Points, in no order, along strands that fork and pass close to each other.
In the rows, 128 means zero.
Points whose rows are less than 148 apart are linked; no others are. Some points are linked to none.
<368>: [126 133 108 109 107 117 120 108  94 178 115 122 129 155 112 135 164  82
  59 122 157  93 104 139 123 154 147 137  65  59 112 113 135]
<443>: [ 77  91 117 108 125  79 131 210 122 100  73 182 159 135 124 150 120 172
 132  96 171 113 126 145 110 115 109 169 141 181 130  66 134]
<1514>: [177 170 116  98 120 138  93 128 112 168 142 138 156 181 123 150 157 120
 130 144  44  96 146 150  85 136 118 164 146 104 151 170 162]
<24>: [163 151 129 127 111  78  98  95 139 160 167 156 112 152  88 135 140 104
 126 162  75 155 151 117 125 130 121  99 114 102 149 182 156]
<1375>: [126  95 120  90 156 119  99 160 153 164  93 129 113 106 147 114 119 143
 145 101 183 111 141 126  62 145 127 159 124 139 165 146 120]
<1503>: [112 103 109  88  97 143 128 129 170 167 172 199 137 152 119 102  64 100
 144 160 145 144 187 112 111 142 129  99  81 112  72 125 132]
<312>: [185 143 167 168 143 145 181 142 129 103 150 103 118 118 129 127 120 178
 123 121  85 209 124  92 149 163 142 129 145 194 139 171 122]
<965>: [167 177 139 122 131 135 120 111  72 125 122 105 119 139 160 106 150 142
  80 103 133 176 143 163 131 140 147 187 132 108 145 130 130]
<101>: [117 132 119 199  36 160 179 116 109 165 128  93 132 117 111 112 148 105
 103 106 133 137 143 112 147 139 147  31 157 124  78 141 153]
<1222>: [142 151 114 100 127 144 135 132  76  95 138 120 130 142  94 124 149 131
 114 167  91 163 154 138 200  84 138 101 173  73 167 154 138]
<420>: [ 89  64 114  77 165 103  53 134 113 161 199 122 173 119  95 116 117  76
 151 144 133 117 172 115 119  92 119 104  96  64  93  55 131]
<199>: [ 77 104  98  42 162  56 128 124 111 147  95 134 152 106  87 107 139  94
 101 130 135  84 154 160 153 128 110 121 114 123 121 121 125]
<1382>: [154 162 129 118 179 110 132 188 111 134 108 150 113 155  99 114 158 141
 125 118  99 124 140 154 116 116 104 155 187 127 150 205 133]
<1726>: [ 61 127  86 100 111 100 122 150 164 140  98 145 153 140 135 112  70 132
 106 136 167  93 142 141 117 110 125 122 164  93 111 104  98]
<795>: [128 143 151 188 141 175 155 111 123 142 143 124 122 145 155 112 121 112
 124 114 122 174 110 120 161 110  74 117 196  71 171 128 149]
<922>: [187 101 137 201 105 127 143 104 105  89 163 129 100 165 111 118 176 134
 130 137  94 148 112 136 102 129 143  97 127  85 113 135 152]
<818>: [ 67 126 126 116 105  65 161 152 119 141  87 154 129  94 100 113  73 124
  92 150 197 101 134  78 128 159 146  82  96 108  94 111  84]
<745>: [172  93 124 169 135 151  82 113 119 148 180  98 111 140 146 146 235 130
 139 114  90  41 124 132  75 115 165 138 127 111 133 116 141]
<1238>: [ 38 124 125 153 140  81 202 185 123 114 115 143 126  82 125 135  58 133
 133 157 202 114 146  72 147 150 120 117 122 133 117  78  78]
<1461>: [135 141 140 153 132 151 159  72 188  95 127 135 129  95 166 111 127 137
 113 129 146 139 102  96 128 121 193 136 114 227  84 132  88]
<1063>: [170 126 154 153 153 131 113 144  61 111 123 115 100 109 117 154 159 149
 124  81 171 143 137 128 142 127  96 177 132 227 173 117 128]
<181>: [156 147 138 102 141 142 105 110 133  90 100 157 117  94 118 138 191 106
 157 113 165 114 129 102  94 101 175 151  86 192 149 121 138]
<577>: [111 104 111  94 149 104 111 128 144 160  97  98 124  81 107 128 113 139
 145 134 159 121 150 120 138 151  85 129 129 141 173 168 106]
<1388>: [167 155 161 134 127 168 102 132 133 115 140 139  82 176 159 137 155 167
 137 140 121 159  98 169 104  78 136 126 173 108 147 138 129]
<404>: [117 212 147 182 154 101 143 152  72 110 145  99 135 138 112 147  94 114
 110 144  79 154 117 139 176 115 119 158 207 104 157 152 143]
<1505>: [ 89  70 108  55 163 104 116 102 129  90 127 138 134 110 110  99  95 123
 136 166 155 130 141 142 208  74 128 102 112 131  93 142 111]
<1252>: [ 57 143 104 138 106 132 122 153 178 131 111 137 124 154 143 147  56 181
 118 117 154 142 110 147 163 115 146 138 142 107 126 134  96]
<1707>: [ 97 136  84  64 145 103  85 137 144 113 113 120 166  79 122 106 130  83
 184 143  99 140 181 117 130  92  97 111 117  80 109 146 118]
<418>: [141 117 110  82 101 129 114 149 184 142 120 172 147 147 132 125 101 160
 136 150 133 155 136  94 106 159 129 139  77 115 108 130 114]
<209>: [111  65 111  96 121 104  73 134 124 212 211 151 135 117 118 136 112 106
 148 162 136 112 129 160 113 129 107 127  76  47  91  39 131]
<1504>: [183 141  87 174  70 113 139  68 125 132 167  59 134 115 162 126 136 101
 127 151  74 134 135 114  98 184 122 110 108 113 110 125 148]
<260>: [100  90 118  43 181 107 145 175 120  87  89 162 129 136  75 110 129  78
 156 150 121 134 174 137 109  89  99 109 134 122 127  95 110]
<47>: [112 113  86 169  38 115 146 107 119 170 131 124 132  85 100 109 135 105
 149 136 133 133 122 118 135 146 133  21 107  95  47 140 131]
<782>: [142 117 158 106 130 152 106 149 122 113 121 153 122 127 119 142 139 110
 169 123 130 129 123 142  15 144 163 132  55 102 127 107 133]
<804>: [105 106 122 124 123 149  70  92 132 128  92 132 154 144 154 121 166 157
  73 103 175  72  94 127 114  97 176 135 157 171 157 112 109]
<969>: [101  90  98  79 159  66 148 161 130 119 148 143 154 102  92 114  76 109
 151 172 150 121 183  96 103 163  97 138  75 142 103  83  97]
<1265>: [113 130 143 149 180 163 109 159 130  95 114 155 149 132 136 141 120 145
 132  73 182 139  67 152 139  74 169 187 130 173 137 121 146]
<87>: [136 198 151 137 153 138 155 147 112 131 124 106 108 120 166 129 142 172
  86  78 127 165 145 140 180 146 117 206 142 151 145 157 102]
<1741>: [ 88 170 165 157 117 134 195 103 130 141  79 119 103  96 157 134 105 120
 126 119 157 140 118 120 178 152  76 120 137 167 148 155 134]
<1268>: [154 114 112  98 111 147 104 130 138 152 102 160 167 174 135 130 164 123
 143 108 107  97 126 164  63 109 131 158 142  85 119 122 177]
<1390>: [ 70 177  99 183 165  96 135 156  88 112 114 114 113 155 129 160  90 121
 143 116  82 156  96 160 169  99  85 167 149 139 175 133 111]
<1233>: [100 121 128 166 118 157 183 149 131  90 119 158  89 134 136 105 101 126
 142 113 150 202  96 148 165 115 107  81 131 138 121 159 139]
<1292>: [118  82 119  73 140 127 112 126 111 129  98 163 162 141 105  89 113  81
 138 140 144 131 135 164  90 111  70  93 147 107 126  76 150]
<1108>: [152 112 116  65 140 137 109 161 106 119 111 135 101 152 103 139  86 127
 145 141 160 171 149 165  89 116 134 151 100 137 127  98 114]
<1493>: [109 167 124 180 126 188  78 113 139  84 140 118 129  85 153 133 189 116
 150  99 154  82 101 117 110  85 171  98 148 155 144 112 105]
<619>: [145  83 100 140 100 108  90 109 190 153 160 169 143 172 126 154 122 153
 132 144  92 143 104 101  79 148 161 139  72  85 123 122 132]
<1759>: [190 137 158 146 115 148 136 143 152 101 167 120 126 136 179 107 168 145
 102 127  76  83 145  86 121 182 145  91 133 131 131 166 128]
<506>: [141 127 140 142  84 125  98  48 173 177 148 120 112 117 166 148 132 149
 146 139 133  82  98 131  84 144 181 132  96 106 108 140 143]
<1201>: [ 46  85 127  23 152  96 129 140  84 165 139 158 183 105 116 102 112  88
 124 149 138  70 187 155 124 136 147 101  99  99 101 103 148]
<1295>: [153 101 137 192  42 149 113  69  95 177 187 119 143 136 122 141 148 151
  94 140  97  89 129  91 156 190 131  90  97 130 103 113 159]
<326>: [166 148 169 167  74 133 142 155 148 165 180  78 136  99 143 117 124 144
 114 116  87 170 158  91 167 155 133  58 176 139 142 143 172]
<609>: [111 126 145 134 119 116 137 128 195  89 111 166 114 120 143 134 101 173
 137 120 158 168 118  89  99 126 186 156  90 191  90 109  82]
<351>: [ 37 121 135  60 162 106 156 156 117 101 132 159 188 103 121  84  96 100
 147 161 152  81 213 118 127 108 128 111 133 111  81 100 113]
<1308>: [136 162 185 147 145 123 122 181  58  86 144 109  74 117 193 151 119 144
  97 103 107 129 149 109 179 127 148 172 172 164 204  99 108]
<1277>: [172 115 174 166 119 195  96 101 134 147 153 136 106 156 146 129 174 174
 145 113 154 138  97 141 122  82 132 158 158  87 114  88 143]
<531>: [150 173 191 145 129 155 125 123 153  96 124 143  79 153 165 145 124 168
 125 145 134 171  96 135 151  97 131 130 144 187 156 140 117]
<552>: [138 137 140 205 105  95 153 113 145  65 135  97 124 148 159 141 118 151
  83 133 105 158 103  98 160 116 146 113 173 194 145 121 145]
<1274>: [114 131 108  50  88 165 121 124 122 176 113 162 172 155  99 148 103  93
 120 164 135  73 139 137 138 141 121 119  74  98  99 129 149]
<1758>: [183 150 171 231 106 122 113 120 127  84 202 116 120 140 126 135 176 142
 133 114  68 130 123 105 101 118 187 110 162 127  99 128 162]
<242>: [122 171 151 185 101 135 172 178 114 106 149 115  75 132 193 135 106 139
 102 111 104 165 143 108 215 138  89 108 155 205 143 116 131]
<105>: [146 109 126 127 169 143 183 117 116 117 108 117 125 111  84 103  98 109
 130 130 181 132 131 126 168 153  54 142 128 171 106 142 108]
<1289>: [ 63 127 129 115 135  94 190 158 142 106 110 142 109  85 111 123  67 119
 163 141 156 182 157 113 147 135 114 121 113 120 122 106 111]
<1657>: [191 133  83 115 145 111  85 126 156 166 140 113 138 158 117 133 132  96
  99 151 120 130 108 111 113 150  88 149  92 128 135 129 118]
<1216>: [131 172 159 166 165 168 137 110 148 112 122 100 123  91 197 139 114 138
 164 112 147 135  56 135 125 114 142 167 151 122 159 143 152]
<315>: [177 198 111 102 124 123 140 135 124 122 147 111 133 153 121 119 137 114
 128 159  69  93 180 150 151 141 108 123 156 113 116 177 154]
<637>: [122 171 114 184 183 117 116 198  71 110 125 105  92 130 171 152 134 143
 133  93  93 158  94 159 138 105 111 198 162 163 173 151 106]
<1527>: [134 119 118  86 150 115 133  84 106 130 133 123 135 117 119  90 127  57
 143 155 128 109 124 191 108 131  74  94 117  97 105 128 156]
<708>: [168  81 109  62 171  88 159 132 114 127  80 137 112 164 114 144 175 112
 128 140  71 120 136 140  86 130 107 176 125 172 162 130 123]
<988>: [144 159 122 139 120 161 164 155 116  97 165 100 151 142 107 111 118 133
 109 140  53 177 177  91 209 120 138  83 189 105 122 149 132]
<479>: [ 94 129  92 112 141 104 169 114 128 132  84 107 107 100 124 146 123 129
 147 138 134 141 179 115 178 106  81 156 171 139 193 150 115]
<1132>: [103 128 142 185 150 194 129 134  85 108 115 120 127 147 171 123 134 125
 105  93 146 133 100 125 143 119  87 143 153 135 197 119 130]
<1148>: [122 164 145 138 141 142  73 110 120  84 128 108 147 105 170 135 186 156
  96 113 135  89  99 118 149  89 158 130 159 195 185  95 112]
<1245>: [115  98 186 101 146 127 118 193 127 119 133 148 168 140 116 125 126 165
 136 142 171  93  86 132  58 126 172 118 108  91 108  54 146]
<1052>: [154 180 140 177 156 141 126 154 117  79 114  87 120 144 112 137 165 114
  93 101 126 106 125 104 110 115 151 152 150 136 143 138 118]
<1430>: [148 134 159 152 159 103 190 116 157 132 125 130  85 136  83 148 103 149
 147 146  99 211 130  99 158 133  89 151 154 190 142 159 102]
<350>: [ 95 163 105 158  99  92 127 121 164 130 121  98 103 142 118 139 106 168
  81 123 142 127 140 141 180 137 140 114 149 153 135 176 117]
<1703>: [150 125 158 182  75 140  90 108 123 116 151 119 136 162 132 140 157 170
 101 132 103  91 134 100 147 117 131 100 181 109 159 112 157]
<362>: [153 148 131  89 158 137 135 152  74 130  82 129 118 131 108 130 127 128
 121  93 146 186 137 166 108 122 119 216 129 140 152 123 140]
<1347>: [126 149 138 147 111 175 173 104 105 137 126 104 127  91 117 104  90 114
 126 136 164 127 157 122 185 164  81  78 140 169 108 174 141]
<873>: [ 57 113 125 142 157 163 117 167 108 151  80 135 129 140 136 114 131 113
 118  73 140 142 114 155 119 111  73 122 163 116 196 121 114]
<1499>: [164 129 136 137 155 141 136 137 124 107 109 104 140 130 161 121 138 141
 115 120 174  54 109 153 130 131 100 158 164 201 119 148 156]
<475>: [140 115 175 120 117 135 147  79 105 139 109 148 111 128 109 106 144  97
 125 156 167  87 104 157 111 138 110  91 112  73 117 131 175]
<507>: [ 97  69 100  57 143  49 139 167 102 134  79 155 142 112 102 126 124 142
 140 114 151 113 140 182 123 142  91 145 129 173 108  78 131]
<1518>: [149 170 151 102 125 111 120  78 190 136 104  98 119 133 146 150 137 141
 122 155 122  87 109 108  98 147 182 159  88 150 132 151 109]
<320>: [165 171 172 177 102 133  80  83 164 105 172 102 128 133 137 149 168 161
 119 125 108 118  98 101 126  93 194 119 154 127 126 110 139]
<995>: [127 129 136 124 168 127 106 136  97 101  89 127 100  86 117 168 198 116
 153  86 159 124 127 118 113  78 149 184 132 228 171  92 109]
<868>: [ 76 189 146 187 155 117 160 155 123 132  99 140  63 136 172 175 138 131
 163  86 107 131  91 114 170  93 162 192  93 165 166 155 132]
<234>: [150 119 133 161  54 168 165  94 106 174 173 107 147 148  92 118 144 101
  92 149 105 112 152 108 187 161 142  49 116 121  73 137 164]
<78>: [147 125 130 106 149 165  75 132 111 125 107 156 162 138 143 122 191 139
 135  71 128 142 108 155  73  89 170 165 147 132 134 103 153]
<611>: [160  92 125 174 108 154  86 100 127 149 141  94 134 167 123 130 181 128
 129 126 106  63 137 120  83 137 105 112 161 100 161 130 137]
<253>: [122  78 107 107 113 113 103  98 153 184 123 129 133 112 167 125 113 127
 156 127 146  82 129 130  47 163 148 136 101  86 140 138 125]
<1728>: [182  99 115 168 144 120 146 114 149  96 146 120 124 147  97 111 117 141
 113 121 117 194 108 100 108 153 152 136 103 166 124 170 130]
<81>: [ 99 129 132 152 115 121 128 125 122 107  88 134 141 105 132 113 136 156
 118  94 161 120  91 139 114 142 142 129 123 101 150 161 135]
<1597>: [152  90  86  91 121 115  85 106 129 175 162 106 130 148 125 143 125  84
  91 182 135 101  67 144 125 147  91  87  71 101 114 103  90]
<1244>: [177 138 206 199  60 150 135 115 141 121 196 110 160 116 137 133 157 140
 122 101  60 139 136  85 117 134 202  86 155 174  93  99 181]
<1400>: [ 89 108 118  79 123 130  95 120 127 125  66 151 168 100 143 136 145 153
 117 104 174  70 116 113  91 115 187 167 110 200 127  89 103]
<1581>: [171 115 121 147 131 154  85  84 164 130 157 134 151 122 118 137 154 149
 159 107 107 161 105  77  77 124 199 165  91 100 130 133 128]
<741>: [129 133  68  83 126 152 142 117 135 120 125  70 115 128 103 115 112 120
 105 165 142 121 154 136 190 120 144 105 121 112 104 162  86]
<1381>: [128 139 131 128 122  79 114 115 145 131 117 158 106 137  92 145  96 140
 150 146 109 199 153 119  95 111 140 140 144 101 171 156 141]
<67>: [178 148 110 149  99  89  81 121 109 129 187 144 116 154 139 132 174 126
  92 127  77 139 149 142 118 173 114 108  92 127 135 165 153]
<1099>: [110 166 140 113 160  81 131 158 108 118  63  89  88 137 126 156 149 114
  99 115 137 105  97 189 104  90 125 147 167 145 149  99 136]
<441>: [114 148 152 129 139 169 165 175 136  89  93 182  88 162 124 147 121 155
 145 116 132 163 114 152 166 103  97 139 123 159 148 155 127]
<1165>: [129 174  90  74 162 110  94 169 130 141 105 127 137  97  93 112 122 100
 149 137 120 190 168 116 153  81  84 149 148  92 130 129 104]
<827>: [103 168 148 146  95 151 133 120 152 144 108 133 149 155  86 140 107 149
 124 107 134 161 120 119 134 116 151 151 146  28 112 109 140]
<703>: [ 81 154  66 143 108 147 176 134 134 108  88 121 129 131 144 137 117 121
 134 125 111 176 141 103 190 104 118 134 169  86 173 145 139]
<1056>: [153 110 106 128  60 174 136  67 121 200 133 122 133 109 159 142 122 138
 142 150 133  68 107 133 123 167 146 116  89  76  75 149 129]
<510>: [134  81 141 155 126 185 127  87 137 168 141 124 120 147 151 111 113 145
 148 122 171 152 121 147 120 108 102 141 181  61 151 115 141]
<175>: [ 83 141 110 120 120 147 136 124 127 120 110 123 133 136  91 132 136 114
 137 123 111 144 145 138 154  94 121 109 170  34 150 142 125]
<1191>: [157 166 187 135  86 156 151 172 116  84 144 115  94 120 175 120  85 138
  85 105 115 123 175 114 185 176 123 100 161 172 120 107 133]
<80>: [ 82  72 124  79 153  70 167 124 143 108 120 163 134  88  98 122  88 138
 175 148 149 142 176 107 158 128  75 142 124 156 119 104  76]
<261>: [117  80 105 160  90 127 154  85 154 131 124 127 132 149 106 103  97 137
 109 137 126 158 119  99 115 160 154  83 117 133 107 160 112]
<44>: [224 123  83 126 149  99 121 132 135 110 140  83 140 127 168 116 141 127
 114 159  96 117 128 110 118 157  83 166 127 161 147 133 134]
<237>: [ 92 108 101 122 185 131 129 197  93 146  70 125 103 135 152 150 149 149
 132  67 123 158 100 151 137  99  89 184 160 174 184 113 110]
<1557>: [182 152 167 158 163 145 134 116 124  82 151  80 146  98 183 125 122 149
 141 130 131  88 108 126 128 134 145 157 171 152 151 142 169]
<1520>: [115  73  77  85 126 108  81  99 131 206 192 141 118 126 136 163 148  46
 110 170 125 119 111 147 144 108  92 102  76  64 122  86 118]
<845>: [169 153 166 145 116 157 152 140 109 122 154 117 126 132 116  88 118 105
  78 122 123 117 185  98 171 194  87  86 132 161 114 146 153]
<1594>: [147 184 123 119 161 117 170 156 143 115 107 126 114 148  75 132 131 117
 133 131 108 125 172 147 160 119  87 160 158 141 100 183 107]
<690>: [127 143 110  87 151 106 113 188 136 118 105 140 119 116  87 158  80 153
 165 143 138 182 131 136 149  95  79 168 135 139 143 100  96]
<1677>: [158  90 138 129 154 145 145 130 112 111 102 122 105 122  85 148 128 147
 145  93 176 138 128 130 123 151  91 181  97 214 121 130  76]
<523>: [131 145 133 125  57 156 127 119 131 178 108 157 121 110 152 130  94 146
 140 133 160  84 107 126  87 158 173  87  86 100  43 156  91]
<1404>: [155  72 155 193  90 159 111  79  71 138 183  96 126 145 116 150 194 150
  90 134  80  59 106 103 140 175 141 118  81  94 127  91 121]
<913>: [143 130 159 165  65 131 158  82 122 123 117 143  96 147 121 114 154 119
 111 140 152 158 107 139 121 122 137  77 128  78  92 107 156]
<186>: [164 152 156 166  87 121 114 114 154 166 171  93 135 106 146 121 146 159
 121 117  95 101 148  88 123 192 137  78 128 136 140 188 171]
<511>: [138 115  81 180  68 119 113  86 111 151 158  89 122 103  91 151 146 102
 161 149  94 113 120 124 122 160 108  78  83  70  97 123 152]
<1146>: [159 116  90 152  88 108 104 117  91 149 207 114 114 136 133 155 190 109
 112 146  65 108 142 153 155 155 111 102  97  55 130 132 157]
<1197>: [ 53 143 107 156 107 149 156 119 174 128 121  93 149 106 115 114  85 110
 147 134  93 190 105 114 171 103 111  59 150  93  99 125  93]
<1141>: [114 141 165 147 174 136 115 140  93  83 142  97 114  95 214 146 158 142
 126  96  93  98 128 119 154 109 128 172 177 216 212  90 110]
<628>: [140 158 132 124  91 127 116 118 170 160 158 112 135  97 112 114 121 147
 143 147  95 202 133 123 178 120 111  43 141 133 118 164 149]
<1075>: [105 171 166 132 145  97 166 142  91 110  74 122  84 103 152 150 153 127
 115 104 166 128  92 164 160 119  78 157 131 162 151 111 120]
<696>: [180 119 120  87 164 110  88 150 128 127 110  78 118 116 164 119 160 167
 125 143 128 124  91 152 112 130  93 141 138 164 161 128 102]
<1516>: [126 170 135 184 142 123 169  95 183  82 143 103 109 127 181 133 134 141
 100 114 114 167 103 103 166  99 210 156 153 215 125 114 108]
<213>: [ 99 120 145  90 119 106 130 129 129 150 122 147 160  92 109  99  88 134
 124 164 163 111 103 108 118 165 122  91  94  62  92  99  98]
<909>: [111 137 152 102 156  85  94 158 125 143  93 100 104 140  98 141 140 116
 128 111 116 106 102 188  47 115 148 116 136  94 141 124 120]
<1271>: [175 128 144 126 160 127 148 140 139 101 121 149 121 147 147 104 172 163
 117 127  99 107 132 126 115 151 126 139 145 129 163 206 154]
<452>: [129 137 139 150 143 118 105 120  98 128 133 102 114 117  90 126 139 105
 167 109 113 130 139 169  59 137 115 113 140  80 160 167 134]
<152>: [ 83 138  96 117 110 119 157 112 195 167 110 121 151 108  93 105  83  78
 129 134 150 142 177  75 137 127 137  83 134 107  76 145 125]
<1064>: [125 112 130 148 115 163 103 120 157  99 121 168 124 112 163 112 143 107
 170 103 176 104 125 129  28 106 174 134 113 129  99 110 117]
<730>: [158 117 117 101 159 130  93 130 135 136 130 158 142 122 128 160 173  75
 137 111 145  89  93 115  53 123 180 161  45 151 127 114 159]
<520>: [151 128 123 116  82 176 118  77 104 155 147 121 155 157 120 148  96 130
 113 163 139  65 118 156 142 174 127 117  88 133 102 155 159]
<247>: [129 147 166 157 151 107 126 119 169 125 111 132 103 100 149 147  89 134
 158 131 146 185  94 103  88 105 150 159 147 109 160 131 146]
<1580>: [112 140 100 134  82 142 113  95 127 151 119  68 118 128 126 127 118 148
  85 149 152  89 120 119 156 155 144  78 140 101 134 148  81]
<1611>: [117 125 130 136 119 139  90  98 166 141 189 116 137 127  73 109 106 124
 154 143 102 157 138 145 170 109 118  51 119 109  63 169 130]
<1778>: [136  79  68  94 157  77 127 116 156 153 130 140 139 131 109 129  84  70
 129 162 139 128 144 105  93 155  90 150  80 140 138 113 119]
<1304>: [143  81 143 122 122 109 115 141 136 143 137 147 146 125 135 101 125 148
 129 135 167 116  60 133  83 149 143 140  92  51  82  81 129]
<205>: [176 107 117 151 115 123 148  96 114 129 225 116 133 186 115 124 115 115
 106 166  30 136 171 121 171 145 157  95 151 101 109 147 160]
<307>: [154 102 123  86 172 116 140 126 105 116  79 124 111 124 148 143 209 134
 154  87 113 105 143 151  81 121 144 188 143 223 150 123 118]
<1137>: [125  55  78 137  88 127 131  88  98 104 117 153 144 129 144  92  86 142
 115 137 158 149 113 120  93 157 135 117  88 136 109 120  93]
<1765>: [155 108 108  55 162  70 159 137 109 109  91 159 107 128  85 124 161 104
 158 163 104 151 160 134 146 100  75 146 121 137 132 121 102]
<269>: [144  91 107 136 108 166 122 102  58 151 153  99 142 146 147 123 194 110
  73 120 112  69  96 144 120 186 144 131  79  95 122 123 114]
<797>: [169 111 129 138 116 151 117 125  71  86 218 102 122 139 113 104 103 100
 124 139  68 119 196 143 174 153 113  67 142 113 106 145 159]
<1227>: [ 80 108 147 130 147 115 123 162 180 119  99 163  97 152 145 166  81 186
 132 118 161 140 106 118 124 111 140 166 127 176 152 120  78]
<500>: [163 101  98 113 132 144 162  72 131 147 200 152 157 173 131 122 114  92
 111 169  83 131 162 131 172 159 114 124 103 125 120 179 180]
<1676>: [ 96 140  90  63 120  99 105 156 154 119 146 159 173 109  96 123 127  87
 165 160  93 110 162 109 133 118 135  91  67  55  76 120 128]
<512>: [ 72  90 137  79 174  82 130 138 126 115 118 150 106  99  95 125 101 108
 161 132 175 127 163 164 194  81  73 116 136 169  88 115  83]
<487>: [125 117 123 131 132 135 126 120 131 113 156 129 109 118  98  93  75 129
 144 140 162 173 103 179 153 134 110  75 106 124  80 160 126]
<1380>: [ 68 166 109  67 142 108 149 181 144 113 116 135 178 148  95 124  75 115
 129 150 145 118 186 135 124 104 125 154 148  88 107  69 119]
<1492>: [163 140 147 145 158 173  92  97 105 119 166 116 146 126 134 127 200 124
 142  94 101  91 133 140  80 102 198 157 153 117 157 131 148]
<1020>: [114 182 154 178 157 165 170 139 108 113 144 115 114 141 176 135 110 169
 116 101  75 201 115 109 182 135 153 172 154 163 172 166 119]
<539>: [ 99 155 171 100 114 121 143 162 146 118 111 164 162 166 107 132  99 141
 121 138 160 113 139 133  82 124 161 148 127  57 103  69 147]
<1334>: [128  92 141  62 180 121  94 164 136 169  87 146 140 129 142 114 155 128
 128  93 133 127 123 132  36 127 170 157 128 146 143  89 158]
<1478>: [ 79  66 138 120 164 147 118 190 118 116  84 153 163 128 136 128  87 154
 128  95 187 110  62 149  97 116 140 148 147 171 125  98 137]
<1709>: [ 56 142 111 156 126 178 105 128 152  91 100 178 145  90 169 121 143 113
 158  86 174  86  93 126  91  72 180 131 138 158 134  99 105]
<459>: [120 156 134 135 157 150 170 145 161 109 102 103 126 145 117 130  93 134
 126 117 145  80 119 175 133 130 109 160 164 146 121 180 126]
<1660>: [145 114 122 108 167 128 105 156 140  95  76 123 174 132 128 113 140 163
 130 114 113 143  71 142  95 121  98 167 142 150 141 115  94]
<677>: [109 118 128 127  98 108 137 146 180 143  93 175 152  95 169  98  86 174
 123 124 174 172 124  67 104 161 131 132 110 141  99 113 103]
<98>: [126 115 104  88  89 145 116 122 129 169 143 156 153 124  80 138 143 101
 159 162 119  89 119 136 157 122 123 106  74  23  79 101 154]
<1531>: [130  98 108  91 134 140 159  74 158 152 167 154 139 129 113 107  79  57
 145 164 119 155 157 125 157 137 126 102  70 127  64 161 146]
<586>: [ 58 144 150 160 132 116 185 133 133 157  74 160  68 118 166 175 100 121
 183 100 155 130 114 106 174 126  95 162 101 157 179 133 142]

A fork is a point with three links. Follow the links from the first point to the second and name the forks in between, in order.
<1503>; <362> => <418> <609> <1252> <1380> <539> <175> <1375> <506> <1056>
<1594>; <98> => <78> <1375> <506> <1056>
<199>; <512> => <1380> <539> <80>
<1238>; <1063> => <539> <175> <1375> <78> <1758> <995>
<209>; <1503> => <1657> <80> <539> <1380> <1252> <609> <418>

A fork is a point with three links, a tip a point with one. Leave the first point through the second and follow the links. Name the first fork or tip that comes.
<307>; <708> => <1758>
<441>; <1233> => <1594>
<1056>; <520> => <312>
<1759>; <186> => <404>
<965>; <362> => <1056>

Follow the links from the first point to the second, and from the first to the third. Name the last point that the two ways share.
<1499>; <1430>; <913> => <78>
<1141>; <452>; <1703> => <995>
<1099>; <506>; <1216> => <78>
<1056>; <1516>; <320> => <1375>
<242>; <506>; <175> => <1375>
